A landscape with many valleys, sampled at points; each row gives a point and its height.
From any point a ball rolls to the lowest of the 2 points nearest to it. It stops when none of these is lower. Distance is the straight distance between rows; heights are no part of it.
k654: -5	-29	6	-1	33	-2	19	-18	-13	61	17	18	-5	-23	-27	-62	5	20	7	12	14  h=512
k142: -7	-15	16	-31	21	-8	11	-2	2	34	-18	55	9	-9	-52	3	15	50	2	-1	51  h=298
k334: -4	-27	10	-3	0	0	-3	-29	-3	12	-28	12	-17	-47	-22	-5	5	17	-19	-1	23  h=399
k992: -17	-16	20	-46	14	-20	12	46	-33	-19	-38	-21	-27	33	25	-7	4	0	-15	-34	-8  h=223
k74: 3	16	22	27	-37	12	-17	5	45	-56	34	-8	29	13	19	51	-12	1	12	18	-18  h=251
k708: 7	9	14	10	-11	14	-22	-56	4	5	9	33	16	-30	-36	-3	-16	-3	-25	18	-25  h=293
k209: -13	-24	27	-16	-8	-5	-15	-26	-25	17	-17	-26	-22	-62	-17	-10	-29	-4	6	17	30  h=368
k973: 6	44	11	-49	11	-21	4	4	-30	37	17	-10	7	31	-8	-6	-9	8	13	-8	-16  h=313
k461: -1	-54	-37	7	3	38	46	23	-45	42	-1	6	-28	-48	-24	2	-2	4	-25	-25	41  h=465
k716: -2	-48	20	5	-16	18	-17	-4	37	-40	14	-49	-13	2	11	35	11	-1	8	-37	-7  h=539
k450: 33	39	9	8	-6	11	-31	-49	-18	-31	20	26	13	-8	-25	16	-16	-33	-19	9	-51  h=231
k361: -10	65	44	-37	4	-33	-25	-17	-12	-25	10	39	32	34	-13	-5	4	9	7	43	-13  h=625
k384: -30	-26	-2	-4	-19	-7	-14	25	15	-4	2	-54	-31	-40	35	26	-27	-3	28	-4	30  h=323
k34: 24	1	3	4	-1	14	-11	-17	39	-8	53	-26	14	32	22	-1	14	18	29	-17	-36  h=354
k508: -41	5	35	-13	-41	-17	-38	-3	64	-9	5	-11	24	16	20	4	12	47	23	32	28  h=591
k83: 31	61	-4	6	5	0	-18	-32	-49	8	10	-2	7	-21	-15	9	-29	-42	-15	4	-42  h=168
k521: -30	-8	20	5	-35	17	-27	3	9	-56	10	-24	-2	-24	-6	53	-29	-22	9	6	16  h=254
k625: 9	16	-25	44	10	26	32	-2	40	-1	26	42	29	10	-21	-14	-9	-1	5	43	-3  h=447
k759: 18	-14	21	-41	20	-14	16	-17	-66	37	-4	-36	-23	-13	5	-44	-9	-9	-37	-33	-32  h=324
k609: 2	-44	-6	1	26	-2	15	-16	-5	70	16	-26	-20	-23	3	-63	15	36	1	-19	10  h=479
k541: 12	32	-42	31	-23	-5	-24	9	1	-3	11	6	6	-31	-6	67	-40	-32	8	21	4  h=155
k4: -15	28	18	22	-41	20	-15	5	19	-54	15	12	20	-8	-8	65	-35	-22	3	41	12  h=220
k380: -10	-53	20	-4	-10	-4	-24	-10	4	27	-34	-14	-20	-25	11	-15	31	38	-9	-13	18  h=433
k329: 1	-15	2	-41	19	-11	30	32	-46	31	-29	37	-3	17	-19	-4	10	30	-14	-42	7  h=369
k522: 9	21	-15	-11	-14	-4	-9	14	-58	12	-29	11	-27	-41	-7	44	-35	-29	-28	-2	1  h=236
k109: 1	-4	5	23	24	-16	-17	-50	14	-1	-31	0	-9	3	-5	-62	30	-20	-38	5	-31  h=690
k907: 8	-38	-21	-13	14	26	52	-5	-56	6	-3	-19	-32	-27	-11	-8	-4	-25	-26	-49	-27  h=392
k144: 18	3	-66	65	10	12	10	-8	33	25	-18	27	16	-16	1	-13	26	-7	-20	17	-5  h=528
k433: 6	75	14	-12	-1	-44	-45	-3	-34	5	-4	0	8	19	22	20	-27	-20	1	12	-20  h=643
k665: 12	55	3	8	1	-46	-46	-12	-19	4	-4	-30	-3	20	29	8	7	-25	-20	-9	-43  h=650
k937: -14	1	18	25	-14	-9	-8	12	64	-72	31	-35	35	33	39	23	15	0	18	2	-28  h=285
k668: 3	-67	-27	11	16	20	44	5	-33	22	-2	-39	-40	-46	1	-16	15	0	-14	-31	12  h=434
k689: 11	40	10	-52	11	-7	26	14	-48	30	22	40	18	15	-21	10	-14	12	23	-8	-3  h=339
k402: 22	-12	-16	26	-1	-11	-24	-9	55	0	-16	-19	14	29	28	-15	46	4	-12	-20	-22  h=454
k778: 10	13	2	7	-33	17	-3	-3	37	-16	7	64	58	41	-22	44	-6	24	-5	3	-7  h=407
k985: 7	-14	-29	13	23	-3	9	7	-7	55	-30	70	21	-9	-34	-3	29	55	-6	4	50  h=238
k111: -3	44	45	-4	-27	19	-20	-50	-5	-42	37	7	29	3	-11	6	-45	-19	12	54	-3  h=229
k644: -10	28	23	11	-37	20	-21	-33	7	-30	30	19	17	-38	-38	42	-50	-16	-1	47	20  h=179
k335: -3	9	-16	11	39	8	24	3	-12	-18	20	-46	-30	-3	27	-21	-11	-56	9	4	-15  h=147
k49: -8	-14	0	-15	3	4	10	-4	28	49	21	37	18	-12	-20	-7	-4	50	24	20	35  h=246
k637: 4	-11	-56	56	-1	6	13	27	20	43	-26	28	-5	-5	6	-1	21	23	-5	-3	48  h=499
k713: 14	-10	0	-18	22	7	11	0	-22	24	-18	3	-21	17	-11	-22	16	13	-9	-33	-8  h=332
k673: 7	31	-32	31	35	23	39	16	14	-14	23	33	16	19	0	-27	-12	-39	10	30	-20  h=403
k48: -24	-38	2	-11	-26	19	-3	22	-19	-43	-11	-47	-33	-19	7	51	-26	-27	2	-20	22  h=290
k559: 17	43	-2	-5	-14	-13	-19	2	1	16	39	7	33	10	4	34	-31	-1	43	18	-16  h=149
k26: -1	-33	-40	12	18	14	55	43	-11	9	-40	41	-16	23	-2	-17	33	17	-13	-18	31  h=261
k441: -12	-25	20	-41	11	5	35	29	-19	5	-26	55	3	15	-29	14	6	36	2	-8	54  h=334
k873: -30	-41	17	12	-25	8	-22	1	66	-24	-11	-19	1	10	14	-9	34	33	19	5	25  h=573
k186: -10	-12	26	-2	-7	35	-7	-33	14	-41	12	26	9	0	-32	11	-2	-2	-21	11	-6  h=178
k375: -18	66	51	-43	8	-24	-30	-20	-54	-21	-8	6	-3	9	4	-8	-26	-16	0	30	-6  h=636
k129: -25	-29	-21	1	20	28	70	33	-23	4	-18	-3	-32	3	0	-36	6	-9	-1	-14	32  h=213
k594: 0	34	38	-69	17	-14	28	-1	-63	9	17	38	27	-2	-39	-16	-26	19	15	20	10  h=357
k717: -30	-34	11	-29	27	-5	51	30	-47	4	-12	-22	-32	-5	6	-51	-6	4	0	-3	19  h=54
k423: -2	-63	4	10	-35	8	-20	-2	55	-22	2	-48	-5	2	33	11	37	42	25	-34	9  h=555
k869: -27	41	28	-16	-36	-16	-46	-7	44	-20	13	8	51	37	17	19	11	27	14	40	-4  h=601
k507: 5	10	38	-23	2	12	-11	-30	26	-26	55	-27	9	32	16	-29	-2	-3	41	-12	-51  h=322
k814: -8	-9	4	-1	25	-19	-6	-14	-46	24	-29	-32	-33	-23	1	-58	1	-19	-40	0	-22  h=386
k967: -28	-20	2	-16	-21	-24	-9	48	25	21	-21	-12	-16	18	30	9	5	34	20	-15	38  h=331
k290: 10	-33	-23	10	17	4	17	21	-4	31	-41	57	-4	-3	-15	-32	56	49	-26	-15	43  h=137
k962: -18	-45	-31	22	-2	0	6	28	8	53	-20	15	-19	-29	6	-17	21	55	13	10	69  h=477
k421: 16	-8	-28	19	28	6	24	-39	1	41	10	19	-10	-15	-17	-57	16	-17	-15	14	-7  h=549
k216: 13	-41	11	10	2	-9	-18	-11	43	-51	8	-65	-10	14	39	5	28	-14	10	-25	-36  h=519
k241: 6	27	14	-40	16	-20	1	-7	-69	42	2	-1	-12	-23	-15	-24	-24	-1	-13	-16	-23  h=267
k399: 19	-1	7	-7	-1	-10	-27	-28	49	0	14	-5	23	51	9	-25	41	20	19	-10	-36  h=400
k394: -44	-6	30	-21	-19	-2	-9	-5	1	-4	13	-54	-32	-44	17	-4	-40	-10	25	11	27  h=342
k849: -6	-21	8	-9	-6	40	24	10	-1	-32	-20	37	-10	-2	-22	6	2	-12	-19	-6	14  h=277
k206: 9	37	-18	37	13	-1	19	12	44	-26	54	-4	39	34	19	-14	-5	-28	30	32	-35  h=359
k191: 6	44	-8	-13	9	-19	-14	-8	-51	29	-9	25	-6	-29	-21	2	-31	-13	-10	8	-6  h=225
k927: 25	42	-5	45	18	-14	-12	-8	-24	-79	35	-60	7	-2	31	35	-13	-71	8	4	-33  h=276
k764: 7	-26	-17	25	35	-28	-10	-15	-21	57	-11	-28	-30	-27	13	-59	28	8	-12	-16	9  h=442
k692: 36	8	-58	33	-14	21	16	4	1	-2	9	0	1	-40	-5	52	-15	-41	-18	-14	-18  h=212
k771: 7	-31	6	-6	15	46	28	-18	-35	-29	-21	-1	-27	-10	-23	-14	13	-30	-37	-31	-17  h=346
k554: 11	-7	-39	46	3	13	0	-42	21	31	-6	28	2	-30	-28	-29	34	-13	-36	3	-16  h=561
k705: 17	0	-22	6	-24	20	11	41	40	-4	-6	47	32	46	3	49	4	23	7	-10	-5  h=383
k381: -5	33	14	9	11	-49	-36	-19	6	-6	-33	-3	-7	16	2	-21	21	-8	-21	15	-29  h=665
k896: -12	-50	-8	9	-9	-18	-23	23	-14	46	-52	-14	-30	-31	16	-7	24	42	-11	-28	54  h=456
k842: -20	41	29	-25	-10	-31	-22	3	16	-16	-25	37	27	40	4	-3	12	27	11	28	1  h=613
k242: -6	30	-8	10	-18	-6	-23	-12	14	8	19	-10	14	-16	1	27	-30	-20	3	21	-12  h=86
k756: 40	-13	-46	72	-9	3	3	1	44	-16	11	-3	21	-18	-1	51	13	-34	-23	-5	-15  h=278
k337: 12	-3	-17	-10	-20	-8	-7	53	34	7	-32	24	11	49	16	29	16	32	15	-16	23  h=360
k527: -26	-26	11	-37	1	-28	-6	48	-8	-11	-56	-38	-32	13	35	-12	12	11	1	-18	30  h=287
k832: 2	13	-15	-21	-8	6	8	18	21	44	36	19	28	10	-8	25	-24	32	34	0	9  h=193
k20: 27	-45	-26	41	1	-10	-10	16	53	-20	-15	-52	6	19	44	-4	57	-6	11	-26	-9  h=490
k910: -3	15	-10	17	-3	-5	14	29	42	-49	18	-23	5	47	32	3	7	-10	22	13	-26  h=321
k702: 8	34	-12	15	6	-10	-2	-12	-9	-38	23	-44	-20	9	13	-5	-30	-56	14	12	-23  h=228
k880: 1	-3	-3	23	-11	44	24	14	45	-15	14	68	47	12	-39	14	-13	15	11	36	11  h=441
k685: -3	19	20	-31	11	-5	4	26	-44	-21	-15	-21	-20	29	14	12	-8	-27	-11	-14	-9  h=140
k834: -2	21	-8	-24	-4	8	11	42	-41	-10	-20	4	-14	5	12	39	-29	-33	-2	-14	16  h=198
k813: 6	-14	-17	-6	20	-6	20	7	-12	19	10	-46	-19	9	21	-33	4	-14	6	-26	-16  h=256
k983: 2	30	48	-23	1	13	-6	-46	-7	-29	41	-10	1	24	-7	-11	-19	-20	11	10	-35  h=280

Call two points neighbours if one is among the 2 nearest of the other. Go from one point of each pair to the other, from neighbour to neighbour, staying as low as possible. Name the highest point that can't be avoided.
k186 / k83 | k708
k644 / k191 | k625
k242 / k717 | k142
k83 / k685 | k522
k717 / k290 | k26

For each start below, name the point where the ball stops.
k880 | k685
k361 | k644
k402 | k644
k962 | k644
k673 | k644
